Points on a hilly landscape, in no order, each with its height.
From any point a ball rolls to the lowest of the 2 points nearest to it. It stops when none of these is lower. Distance is the straight distance between rows; heights are no part of it.
zol: [117 171 141 100 170 122 133  92 165 148 114 161 101 107  94 160  82 108
 123 142 168 157  57  94 122 124 132]  h=553
rim: [106  98 163 151 122 117 197  96 124 107 105  77 114 122 169 121 140 121
 161 167  89 134 150 125 146 108 110]  h=600
Mab: [119 144 152 206 140  93 199  75 152  81 110 144 116 136 159  88 142 136
 155 132 118  96 153 105 134  97 125]  h=444
gike: [122 143 134 137 138 115 166 121 119 139  94 161 104  87 129 104 175 149
 151 120 129 127 178  99 143  75 162]  h=285
gav: [130 143 164 158 116 109 176  86 135 104 144  63 139 124 147 115 126 150
 122 134 102 139 142 135 136 129 108]  h=418
belut: [116 123 110 123 116 171  48 159 107 165 118 152 117 121  89 137 133 141
  72  99 155 152 155 164 116 150 177]  h=803
sim: [108 153 110 180  97 135 160 168 169 119 185 116  79 148 132 152 185 178
  78 155 127 117 134 173 111 164 129]  h=615
lev: [102  96 110  99 139 135 155 146 101 127  72 121 102 100 147 131 143 108
 155 159 114 149 122 127 155  93 138]  h=510
vik: [124 154 148  99  92 185 107 140  89 156 123  69 138 143 102 175 153 152
  92 148 133 171 150 135  90 165 132]  h=325
votug: [120 120 135 169 120 148 185 158  98  83 126 146 123 113 134  96 169 145
 130 113  99  90 162 136 141  98 133]  h=175
lopeg: [112 138 130 116  78 178  94 141 114 143 123  76 107 164 111 198 161 163
  81 178 125 167 125 131  83 177 135]  h=266
Kefi: [113 119  82  49 173 116  83 128 123 143  30 145 150 140 122 164 104  91
 134 136 138 141 109 149 131 135 108]  h=514
lefef: [114 133  91 141 137 144 107 163 112 141 129 185 100  87  81  95 142 172
  89  84 144 139 156 154 146 113 174]  h=458
sof: [122  84  48 130 108 118  61 195  97 121 106 188 125 137 148  97 105 115
 119 106 114 146 131 188 132 139 125]  h=298
Fus: [148 147  96  64 192 139  82 113 153 155  93 140 161 136 104 168 101 117
  94 101 153 134 101 136 121 148 108]  h=679
pur: [122 137 179  79 127 126 139 132 152 176 119 169 118 137 108 134  92  47
 208 147 189 134  87  95 114 106 114]  h=620
Kazep: [155  83 141 150 119 104 162 131 121  81 145 161 120 125 139 107 104  95
 182 126  87  83  80  91 150  97 112]  h=210
bafo: [122 141 108  71 156 168  35 128 107 178  80 143 169 138  99 159 122 122
  90  85 161 153 162 181  99 166 134]  h=717
gusil: [105 157 106 147 116 124 189 139 160 127 137 109  85 105 135 135 155 169
  90 153 134 171 128 180 111 142 109]  h=384
fugab: [140 133 125 131 146 137 153 132 113 112 162 121 138 101 124 112 129 147
  93 102 121 126 121 131 143 114 133]  h=540
fot: [116 142 105 191 165 107 200 115 141  92 176 139 105 113 160 106 130 154
  99 120 123 112 111 152 145 121 107]  h=548
noki: [142  81 141 114 114 143 135 157  72 109 113 105 152 121 138 126 142 108
 161 121  92 108 134 113 141  98 135]  h=532
fek: [129 137 154  98 131 146 154 119 108 133 107  72 145 111 138 151 123 127
 118 146 121 159 135 121 136 130 117]  h=585
Zata: [100 166 107 195  96 119 190 150 175 110 160 140  91 136 131 130 177 183
  90 141 136 131 148 187  99 152 110]  h=597
vil: [152 191 159 110 154 121 145  79 170 145 153  75 157 120 122 167  89 153
  76 134 146 161 110 127 126 157 101]  h=631
Vopet: [138 130 145  75 129  98 103  98 137 181 118 179 111 111 123 136 129 108
 183 153 170 116 144  55 146  62 171]  h=398
suzu: [112 179 139 113 129 108 162 101 130 162  91 119 107  75 116 120 163 166
 134 152 140 174 170 123 123 104 159]  h=474
Geb: [136 124 109  91 152 116 121 123 129 125  96 154 129 107 122 137  99 106
 138 132 128 139  80 103 148 100 126]  h=661
gib: [125 136 104 159 102 169  73 162 137 138 167 101  85 159 128 177 170 169
  47 148 130 131 133 134 118 179 163]  h=391
bosa: [128 149 179 139  96 146 164 127  90 129 136  77 138 123 124 128 172 159
 131 127 106 143 179 123 115 123 143]  h=113
kevo: [147 157 155  99 150 141 150  97 138 134 122  71 157 117 132 162 101 128
  95 139 133 153 110 125 128 142 102]  h=611
Febiv: [ 78  95 113 118  87 172 133 156 114 125  83 109  65 142 122 164 160 141
 107 193 104 154 122 147 111 150 142]  h=221
zagad: [136 159 122  60 184 147  94 106 126 162  76 118 164 116 102 165 113 120
 100 119 147 148 124 121 129 135 128]  h=694
debur: [138 125 114  75 141 106 102 136 147 139  88 180 132 138 110 142  90  81
 168 140 144 133  66  89 132 121 116]  h=680
nabiv: [138 132  78 100 150  98  38 148 120 169  89 205 166 118 100 122  86 136
 107  76 151 161 141 169 134 145 142]  h=403
luzuf: [158 106  83  81 146 131  68 143 117 127 100 138 185 141 126 139 102 106
 122  94 118 124 120 138 128 142 109]  h=559
nos: [150 141 164 105 136 106 118  93 140 163 128 171 121  94 109 122 131 124
 170 129 152 119 140  54 147  82 176]  h=414
gevel: [122 179 147 177  87 123 178 132 151 114 188 110 134 139 117 118 180 193
  93 117 125 117 172 176 100 150 129]  h=424
zukef: [141 114 141  65 113  89  97 136 138 170 118 194 122 136 124 131 112  84
 201 158 158 114 122  55 138  76 151]  h=362
Rol: [112 123 164 196 129 108 203  90 128  73 120 112 128 136 163  92 141 132
 155 132  91  84 158 126 146 104 103]  h=472
repe: [171  98 134 104 119 118 103 143  89 116 120 140 160 118 124 114 137 110
 172 101  91 104 141  87 145  88 144]  h=491
zuvap: [116 124 137 151  74 171 121 153 109 114 153  97  92 166 113 167 175 167
  82 161 100 123 137 133 101 158 142]  h=290
sebam: [130 162 168 189 106  58 151  40 192 136 114 101 118 148 140  92 143 147
 177 139 141 126 178  86 108 106 132]  h=397
gopob: [155 122 127 115 150 146 127 132 117 116 166  96 164 116 136 137 113 126
  84 107 124 117 113 130 145 136 114]  h=566
ziso: [102 126 134 124 137 115 186 113 123 132  76 116  91  97 160 128 152 127
 154 168 117 158 139 118 145  92 132]  h=525
gatif: [123 140 145  82 133 149 107 129  84 162  91 101 148 103 111 146 149 129
 139 131 130 153 159 109 131 106 160]  h=518
fula: [ 97 129  90 120 120 172 124 169 124 133 119 124  83 118 118 139 146 144
  73 149 137 156 127 161 122 137 138]  h=308
Lige: [106 129 147 131  63 162 140 138 126 137 126  65  96 154 115 190 165 165
 108 187 104 165 125 148  88 162 119]  h=206
neri: [135 136 135 103 139 119 117 123 103 159 101 159 121  82 108 113 159 147
 157 117 134 132 178  82 148  76 178]  h=326
Linot: [147 138 154  88 139 132 127 110 115 138 108 108 147 101 125 140 126 118
 134 124 128 137 135  92 143 105 142]  h=551
pulep: [ 96  67 147 111 108 157 169 141  80 136  83  81 114 123 157 152 160 101
 176 175 100 148 156 124 135 107 134]  h=627
rovu: [117  85  98  83 131 107 109 164  95 129  63 150 124 114 142 128 136  98
 176 143 110 132 127 117 155  84 141]  h=476
gel: [124  91  38 128 135 115  54 190 123 139 111 185 135 138 162 117 100 103
 108 101 142 149 128 204 133 170 113]  h=253
nozo: [116 124 159 144  74 177 144 154  79 116 146  87 117 145 115 139 173 152
 112 140 102 133 157 128 103 139 140]  h=220
Pige: [ 89 140 166 210 121 102 170  56 169  74 164 107  90 169 135  72  89 112
 160 133 131 104  94 109 120 139 100]  h=521
Feva: [181  99 152 115 123 134 119 132 118  93 166 130 180 140 126 128  90  98
 142 109 105  80  80  93 132 132 108]  h=327
tepad: [127  77  65 145 100 151  67 203 100 119 129 166 112 136 134 103 130 117
 108 109 109 115 131 184 127 146 137]  h=340
tufe: [105 103 110 178 113 172 168 184 110  92 174 132 104 139 143 114 166 146
  93 141 108  75 138 168 128 140 122]  h=705
reb: [118  81 108 121 123 180 138 170  93 117 147  84 138 128 145 141 133 117
 100 137 118 128 124 160 124 150 116]  h=678
Sibo: [119 116 113 132 112 153 113 173  85 130 102 165 108 103  95  98 164 144
 130 104 112 124 169 134 133  95 166]  h=299
loro: [120 176 143  92 147 110 154  90 139 160  92 108 119  80 130 139 126 140
 123 159 142 173 125 110 130 110 139]  h=503
Buf: [181 110  86  87 138 122  79 144 155 110 122 173 180 193 130 126  73  99
 144 107 114 102  86 105 105 195  73]  h=651
Tupoz: [ 98  94 153 178 134 106 197  80 148  81 124  82 108 131 163 108 108 120
 151 163  86 121 121 128 158 120  88]  h=572
Lem: [135 115  85 165 140 153  76 206 113 132 207 129 139 127 143 106 156 130
  91  91 150  85 129 169 142 167 150]  h=764
Nar: [152  83 131 145 123 118 160 144  94  79 139 134 139 122 142  98 131 114
 157 122  71  77 112 112 157  94 118]  h=183
Tuli: [106 157 106 114 131 145 161 139 134 136 118 116  99  94 124 131 141 160
  86 141 144 176 126 150 125 128 134]  h=348
fet: [125 138 110 157  84 151 104 147 144 118 162  96  82 166 125 192 182 186
  65 170 107 128 129 138 102 168 140]  h=342
Lefop: [139  92 176  72 124 126 123 103 132 159 101 113 134 140 156 167 113  66
 191 168 136 108 122  71 143  92 127]  h=344
Fanub: [147  64 143 108 125 125 145 133 106 110 101 110 145 122 153 135 119  86
 179 145  84 110 110  96 155  99 120]  h=568
Mefum: [116 154  90  89 180  98 102 113 143 148 103 196 106  90  88 146  92 127
 122 118 162 164  73 106 144 105 147]  h=591
zemim: [120 115 123 119 110 189 127 165 103 128 155  67 137 146 138 162 143 135
  80 145 131 140 131 155 106 170 122]  h=663
Devuk: [ 99 134 116  81 128 143  41 147  82 178  58 159 133 114  89 141 136 122
 123 123 148 158 164 154 116 126 179]  h=389
Pul: [109 133 100 108 148 132 130 146 109 134  93 149 104  84 115 114 139 138
 113 120 131 155 128 135 145  95 147]  h=626
redem: [145 184 177 155 122  83 151  57 175 122 182  74 154 119 117 122 115 177
 100 109 129 145 135 129 123 144 119]  h=504
mur: [138  81  94 157 160 136 141 171 106 104 209 103 154 121 177 117 125 119
 114 119 115  62  90 163 162 147  99]  h=237
kufe: [130 109 100 174 106 177  52 182 114 129 180 133 103 154 129 134 160 133
  66 111 132  90 141 153 123 169 169]  h=775
nonob: [118 177 170 188 125  72 163  45 186 115 148 116 108 132 120  97 111 150
 140 127 139 140 116 102 106 129 127]  h=707
tubo: [172 133 159  85 130 143 111 126 150 132 136 151 165 145  95 141  85  82
 153 110 144 107  73  83 117 141 113]  h=345
tora: [117  64 146 108 133 130 168 121  96 127  89  92 126 116 170 146 139  94
 184 169  91 126 138 104 159  86 125]  h=599
kif: [165 118  85 101 117  76  49 154 109 126  89 201 179 147 126  91  84 129
 147  99  98 137 137 100 138 142 138]  h=693
Tasu: [185 115  89 107 172 136  85 143 143 124 180 131 190 148 140 149  93 108
 110  83 145  90  84 121 130 169  95]  h=614
roguk: [126 113 118 156 143 157 153 172 103 109 220  92 149 130 166 109 149 139
  95 117 122  74 126 167 151 154 124]  h=297
resi: [185 112 131 107 123 122  96 143 109 103 164 139 187 119 114 118 106 122
 133  89 102  90 108  92 138 122 132]  h=383
dul: [107 159 127 192 102  59 176  71 179 109  94  75 121 136 134 111 163 165
 166 133 118 146 159 182  94 115  86]  h=481
zeko: [ 86 102  90 128 105 176  95 163 127 130  99 125  62 143 127 165 145 136
  72 175 123 150 117 156 116 158 151]  h=267
paref: [ 87 123 154 203 138 110 181  74 156  79 167 131  70 146 140  99  71  97
 158 141 126 114  69 116 119 131  94]  h=541
pasev: [129  88 109 120  93 164  64 179  63 126 114 141 139 137 111 113 141 119
 125  93 107 121 151 149 109 130 151]  h=435
Rimu: [140 165 192 127 105 120 157  95 109 153 137  81 149 106 119 124 161 168
 143 122 118 149 192 101 117 110 153]  h=212
basog: [141  87 114 113  85 171  32 163  61 125 127 138 178 162 115 131 130 116
 124  78 120 132 164 155  90 159 138]  h=484
til: [143 129 181 149 131 120 161  82 140  96 157  84 136 130 145 121  94 117
 120 137 111 119 104 112 145 129 106]  h=464
mesot: [153 149 108  93 189 143 111 117 152 145 137 119 154 118 121 165  91 119
  79 111 152 140  85 125 136 144 104]  h=666
lale: [110 143  78 105 175 105 118 127 122 139  92 185 100  77 102 124 118 141
 112 116 147 160 104 124 152  96 153]  h=608
nukom: [121 173 113 114 180 109 134  87 158 144 134 181  94  89  95 154  87 141
 100 119 171 164  67  98 133 122 145]  h=571
zofid: [129 146 130 129 133 145 144 144 105 124 144 130 130  92 103 104 153 167
  96  97 124 131 156 130 133 112 155]  h=512
gara: [152 106 182 136  90 112 140 130 138 125 155 168 115 138 132 103 109  71
 211 128 132  99  99  69 135  88 131]  h=234
gil: [136 159 157 111 108 170 129 138  94 145 152  70 160 123 107 158 147 163
  84 121 130 158 158 132 106 155 134]  h=377
nudan: [ 75  93 112 109 109 161 154 161 105 131  67 111  79 116 137 146 157 119
 131 181 115 160 130 148 131 119 142]  h=164
peko: [146 167 131 124 177 127 147  94 169 136 167 105 137 121 132 169  83 131
  73 133 159 152  79 124 138 154  95]  h=648
keke: [122 140 176 185 126 106 169  62 158  75 168  94 112 144 144  92  98 127
 136 138 111 100 105 114 139 131 106]  h=497
Zude: [152 123 135 137 154 126 144 113 143 102 173 126 133 121 135 133  83 114
 108 118 130 108  65 113 144 127 109]  h=652
davuv: [112 131 146 123 133  94 174  80 143 152  87 118  83 106 172 130 148 118
 173 183 133 141 155  97 143  78 135]  h=498
Sis: [137 145 121  60 162 166  65 124 102 171  79 116 182 130  92 160 122 126
 108  97 145 147 152 145 107 150 136]  h=706
tov: [153 107 114  91 144 154 102 147  99 122 124 105 175 120 128 138 116 114
 108 102 120 127 125 133 128 130 120]  h=584
ratat: [107 122 141 135 106 132 190 124 133 119 119  67 114 115 148 138 135 147
 118 169 103 165 136 160 127 137 101]  h=321
fofes: [138 130  76  93 163 149  44 150 128 168 113 148 163 128 121 147 112 119
  83  75 163 150 142 183 122 168 126]  h=729
nev: [125 127 112 151 110 175  49 171 120 152 168 143 104 137  99 143 151 155
  51 107 149 125 153 153 117 168 179]  h=789
Tofe: [123 139  87  86 163 113  63 141 115 165  89 181 141  92  83 126 105 143
 110  95 156 161 130 141 144 117 161]  h=436
bekud: [160 117 127  95 106 112 106 168 143 121 120 190 156 169 107 112  78  78
 189 128 127 119  75  73 114 146 104]  h=454
Zad: [173 118  78  80 147 110  47 131 143 121  98 174 187 185 140 125  83 110
 135  91 110 117 126 126 113 185  87]  h=665
zosa: [113 124 181 146 106 108 159  64 170 150 127 129  70 138 161 108 109  84
 190 169 159 123 133  72 130  85 136]  h=318
gumu: [104 126 114 191 142 121 214 135 136  86 176 117 109 130 172 106 143 157
 103 137 113 103 131 176 140 142  94]  h=527
feb: [104 108 170 171 115  93 170  52 176 129 109 109  71 149 176 102 124  99
 191 179 133 121 145  79 137  86 120]  h=370
Tiged: [119 130 161 200 121  81 183  56 167 110  98 124  93 154 175  88 144 125
 185 154 129 108 175  89 129  82 120]  h=411
Vafup: [131 113  81 144 129 138  82 179 100 134 153 175 125 106  98  93 134 152
  93  72 127 122 149 158 141 123 158]  h=423
sobab: [111  90 187 174 115 125 166  88 155  90 145 113 100 143 140  99  81  70
 183 151 116 102  80 100 146 120 104]  h=61
nume: [150 172 172 150 117 109 157  87 141 118 200  62 172 129 134 125 119 168
  88 115 119 130 144 144 131 149 114]  h=471
kiru: [125 145 146  66 168 139 125 119 168 159  89 162 123 159  88 170  85  62
 161 148 168 129  48 112 110 144  93]  h=578
lef: [125 120  85 171 136 152 129 192 108 110 181 169 110 118 126  90 160 151
  92  93 129  80 142 159 146 124 141]  h=739
Kir: [155 131  55  98 165  93  42 145 138 149 104 203 169 146 128 126  81 126
 112  86 138 147 122 157 131 158 111]  h=374
vaso: [135 113  36 130 169 114  74 179 127 141 136 176 131 120 148 124  98 116
 105  90 146 146 101 176 146 139 115]  h=300
tokos: [107 105  97  54 185 135 127 112 142 141  43 119 137 132 127 180  99  88
 137 165 135 145  82 137 141 135  96]  h=539
Miti: [127 133 117  53 185 126 111 105 155 147  56 142 134 147 110 178  98  75
 142 159 149 129  66 113 128 135 104]  h=557
daka: [174 112 140 129 121 132 116 150  80 105 155 136 169 112 109 100 138 138
 137  78  94  90 143 103 143 102 147]  h=442
Razi: [155 126 104  64 135  85  47 135 135 136  58 189 182 185 122 120  91  97
 167 118 115 129 129  94 120 165 112]  h=692
vapa: [103 146 132 110  98 170  99 151  98 158  96 120  96 117  88 145 162 156
  99 152 133 167 154 130 107 133 177]  h=456
fenik: [ 89 135 111  88 125 166  78 151  97 160  74 129 106 115  98 141 140 130
  97 144 147 171 142 151 118 134 167]  h=425
runa: [145 166 165 124 120 135 154 111 117 130 167  67 166 117 128 133 133 162
  93 118 120 146 151 134 123 139 126]  h=431
Fulef: [124  89 161 177 127 110 179 101 141  78 144 152  93 136 146  99  99  83
 185 139 101  88  73 103 148 106 106]  h=139
girus: [152 124 106  57 146 104  73 133 139 140  70 170 164 153 107 143  97  94
 165 125 125 126  97  90 129 131 116]  h=696
vuzod: [130 165 147 169 122 124 184 124 135 104 182 114 146 120 124 101 154 184
  96 100 121 112 166 152 130 132 133]  h=388
miga: [135 190 151 188 118  57 159  46 187 114 169  91 147 131 112 106 130 189
 119 101 131 142 144 153 106 136 113]  h=530
lazuf: [128  99  93 149 101 162  74 190  94 121 144 167 114 133 108 102 145 137
  97  93 114 105 154 164 127 133 155]  h=382
zin: [125  79 142  55 140 121 117 113 106 159  76 102 140 133 164 175 129  80
 187 175 129 124 137  86 149  90 130]  h=396
Vofal: [135 142 172 153 133 128 151  92 154 107 178 138 115 128 114 121  73  95
 130 119 148 124  66 103 123 130 114]  h=672
toma: [114 142 144 106 111 155 114 144  80 162 100 119 117 104 101 129 173 150
 137 127 134 159 178 110 119 102 179]  h=489
Bibut: [141 124  38 115 179  90  62 156 133 139 124 202 133 131 131 131  75 122
 108  91 146 150  83 146 141 140 111]  h=338
bab: [110 184 109 196 117  80 195 113 188 116 157 120 109 123 130 119 166 190
 104 118 142 147 144 208  93 141  98]  h=577
nidu: [130 183 158 145 123  83 172  73 151 166 100 119 111  87 126 116 172 176
 156 143 141 161 196 115 112  99 154]  h=450
Samu: [137 104  97  75 127 102 105 164 149 120  83 192 153 190 120 122  76  72
 189 147 122 127  67  83 116 164  90]  h=494
foze: [107 146 122 191 110 155 180 172 125  92 174 157 108 138 134 109 177 170
  87 120 122  85 162 160 123 136 134]  h=716
sizi: [131  85 114 172 158 129 182 147 108  83 190 128 135 122 169 107 126 133
 119 121  92  56 103 157 162 123  97]  h=172
laf: [163 131  88  89 133  90  43 138 125 129  81 201 192 176 137 104  75 119
 140  94 107 134 145 112 122 176 115]  h=677
saze: [114 133  94  55 169 104  65 132 112 159  42 161 149 117 110 145 115  99
 142 133 147 148 128 134 139 113 142]  h=493
sev: [ 99 124 133 203 131 115 214 107 135  69 139 121 121 135 165  96 141 147
 131 134 100  94 146 161 139 123  92]  h=501
paf: [112 125 111 107 119 144  73 160  87 158  91 164 123  99  87 112 143 136
 125 104 130 150 161 140 133 106 179]  h=346
kipa: [166 125 157 108 110 133 123 156 142 126 161 168 164 156  92 113  70  71
 180 109 145 112  61  96 104 150  93]  h=402
zirod: [117 140 162 101 126  91 150  58 156 171 109 136  81 114 170 135 124 110
 172 199 169 132 152  76 135  70 144]  h=465
nuza: [116 180 127 150 127  91 190  93 160 134 120 107 106  91 132 122 148 173
 109 145 130 177 138 161 114 124 113]  h=419
lumul: [107  54 109 138 102 209  93 163  99 120 155  74 130 172 149 182 147 114
  90 156 120 111 118 151 106 195 127]  h=582
Vok: [145 157 198 141 111  95 152  58 135 156 132  91 133 117 141 118 151 152
 164 133 125 133 192  73 125  96 156]  h=291
vul: [137 129 168  97 122 106 137  75 138 173 121 147  98 111 160 137 140 108
 172 167 156 115 164  60 140  53 162]  h=434
Rifev: [136 149 199 172 106  84 146  47 167 145 136 112 108 144 156  95 143 131
 175 138 141 109 186  62 120  89 146]  h=355
mabo: [104 149 149 125  87 152 159 137 120 135 121  73 110 123 125 152 158 159
 116 165 114 170 148 151 102 144 121]  h=265
Lino: [124 121 139 143 115 144 160 155  93 115 101 144 111 106 128 103 175 138
 152 113 108 114 179 113 143  81 155]  h=238
gam: [150 110  84 140 146 158  54 194 109 143 186 117 173 138 146 125 131 115
  94  80 152 102 140 169 126 179 138]  h=753
dotol: [ 92 122 142 198 130  80 186  49 179  82 122  78  96 152 153  99 104 129
 165 165 100 132 113 125 135 135  88]  h=545
Keva: [139 170 176 157 135 107 160  63 163 110 166 123 113 117 115 110  93 133
 117 117 143 135 100  97 121 126 131]  h=691
ril: [110 156 115 146 128 144 150 146 126 138 123 165 104  86  85 102 165 184
  97 103 138 145 168 133 131 115 165]  h=486
gume: [116 129  92 184 124 170 106 195 135 123 197 138  90 143 133 124 181 150
  70 127 139  80 138 155 138 164 156]  h=760
Nosa: [145 121  80 120 157 152  58 172 120 155 160 141 163 119 127 132 121 127
  81  76 155 131 137 172 128 164 133]  h=740
tevos: [109 144 100  69 166  90  65 125 116 169  65 180 134  89  91 134 114 124
 143 129 154 152 131 117 153  92 168]  h=467
furu: [165 107  93 118 165 150  98 161 116 121 179 109 181 128 153 141 113 113
  90  93 139  99 108 143 142 159 106]  h=593
vegom: [123 101  84  94 120 115  89 169  83 123  77 156 139 113 124 109 126 113
 151 116 113 136 135 137 143 100 145]  h=507
vof: [114  75 105  54 135 111  91 149  93 154  54 130 148 137 155 157 138  84
 193 166 121 128 148 109 148  87 135]  h=440
Sofo: [139 102  80  82 132 106  67 158 106 127  70 160 163 141 131 127 103 107
 148 114 108 142 128 134 135 129 119]  h=536
nunu: [120 174 166 177  66 107 170 107 152 117 167  75 143 147 114 131 172 189
 129 112 112 128 173 189  93 140 114]  h=457
zame: [132 149 141 170 132 140 174 134 115 104 215  98 148 131 151 105 150 166
  87 107 120  88 145 162 141 141 122]  h=347
libi: [106  81  99 149 122 165 168 180 108 101 151 113  98 123 146 125 149 133
  96 148 112 114 120 168 139 141 114]  h=695
rane: [106 122 200 167 108 135 156  90 155 107 162 112 102 145 123  83  80  63
 194 133 155 118  95  97 126 123 109]  h=157
vir: [119 118 190 141 114 120 158  89 158 135 135 135  90 135 138 110  96  65
 190 148 157 127  98  85 131 101 126]  h=249
kigik: [120 182 139 185 116  65 186  73 175 122 113 109 115 112 131 110 156 178
 134 125 130 156 152 166  97 120 108]  h=449
rizo: [171 121 182 137 106 131 130 125 130 104 178 150 150 134 101 105  87  87
 160 110 124  88  80  85 132 115 124]  h=239
raz: [116 188 109 201 130  59 174  68 191 113 173 101 131 132 134 110 143 189
 109 102 136 140 134 197 104 139  98]  h=556
nul: [127  84 121 111  94 202  24 141  72 130 117 122 154 176 124 169 139 110
 112 100 135 133 145 159  81 181 130]  h=526
Zugab: [171 121 121 124 164 134 120 130 149 111 193 128 157 140 133 152  77 100
 102 110 146  95  57 115 132 156  92]  h=634
kes: [153 147 140 103 149 118 109 110 126 148 121 164 137  77  88 114 125 148
 143 103 139 130 137  74 148  92 172]  h=371
baguf: [124 140 171  69 147 143 147 133 154 168 104 161 131 157  93 145  83  46
 195 141 179 136  66 115 104 136  90]  h=598
dafu: [118 125  89 183 145 154 131 206 119 116 211 138 110 129 146 102 172 147
  87 112 138  69 124 168 148 153 137]  h=750
lotur: [187 128 108  93 151 137  86 142 163 127 154 161 181 174 113 141  75  95
 133  93 139  98  69 106 108 175  85]  h=635
ravuv: [129  92 135 172 129 141 184 149  94  72 159 124 143 122 151  98 144 136
 130 114  85  66 133 142 152 103 111]  h=101
gifun: [156 110 154 100  99  98 120 144 140 145 134 185 123 135 123 108 116  79
 207 133 137 106 108  58 138  87 145]  h=312
nepiz: [156 118 178  79 121 135 115 121 144 144 109 131 154 144 120 149 100  67
 182 141 139 111  96  70 130 113 124]  h=272
Beso: [133 174 180 172  94  91 170  81 144 115 155  71 158 134 123 101 157 182
 137 110 105 134 180 149 110 128 121]  h=492
sus: [124 174 159 114 150 109 154  71 161 142 116 130 106 100 120 146 100 118
 122 151 157 160  90  95 128 122 131]  h=531
Refus: [111 132 108 176 117 167 142 181 116 103 156 177 100 123 104 100 175 170
  87 103 123  85 166 149 130 121 152]  h=728
lifom: [116 126  98  78 156 136 116 139 111 137  81 131 132 101 122 142 118 118
 117 134 138 156 110 138 141 111 131]  h=643
pumum: [120 123 113 139 124 168 148 170 133 132 190  60 134 136 154 152 145 134
  75 146 143 133 124 174 125 181 113]  h=646
Fav: [113 134 110 152 104 160 151 173 138 127 178  91  90 138 139 148 161 158
  76 158 129 132 130 166 117 169 128]  h=630
Gog: [134 181 155 177 115  57 163  48 178 153 101 111 120 120 132 106 163 171
 169 134 138 146 191 111 105 101 139]  h=426
ser: [157 114 191 147 112 117 147 101 131 102 154 141 125 125 129 103 117  94
 170 121 114  90 112  74 141  94 141]  h=100
kavad: [115  64 108 126  92 202  53 149  86 118 123 107 122 175 135 180 147 113
  96 137 120 125 124 149  97 176 135]  h=558
rozef: [ 99  92 155 141 107 153 188 133  95 118  99  82 111 124 154 132 161 125
 153 162  94 141 158 136 130 116 125]  h=625
fenam: [115 143 146 162 103 122 191 118 141 111 161  66 125 130 147 126 148 164
 111 150 104 145 146 176 119 145  99]  h=369
vulo: [102 146 135 205 119  56 172  48 192  95 101  76 109 157 145  94 140 148
 176 142 113 130 141 130 107 117  89]  h=515

Call two points neighbours if one is among the 2 nearest of the other. Go from one point of each pair to the other, from neighbour to neighbour, staying as low as possible. Name the highest point that can't be avoided.
nudan / ser: ziso
gel / bosa: debur
sobab / ser: nos
Lige / ser: Beso
sobab / ravuv: Kazep
nepiz / gel: tov

Two balls start at each pair of points below. Name the first point that both come to, or write none.
pumum / lumul: none
nev / Lem: dafu
gam / Tasu: none
pulep / ziso: ser
Buf / tov: none
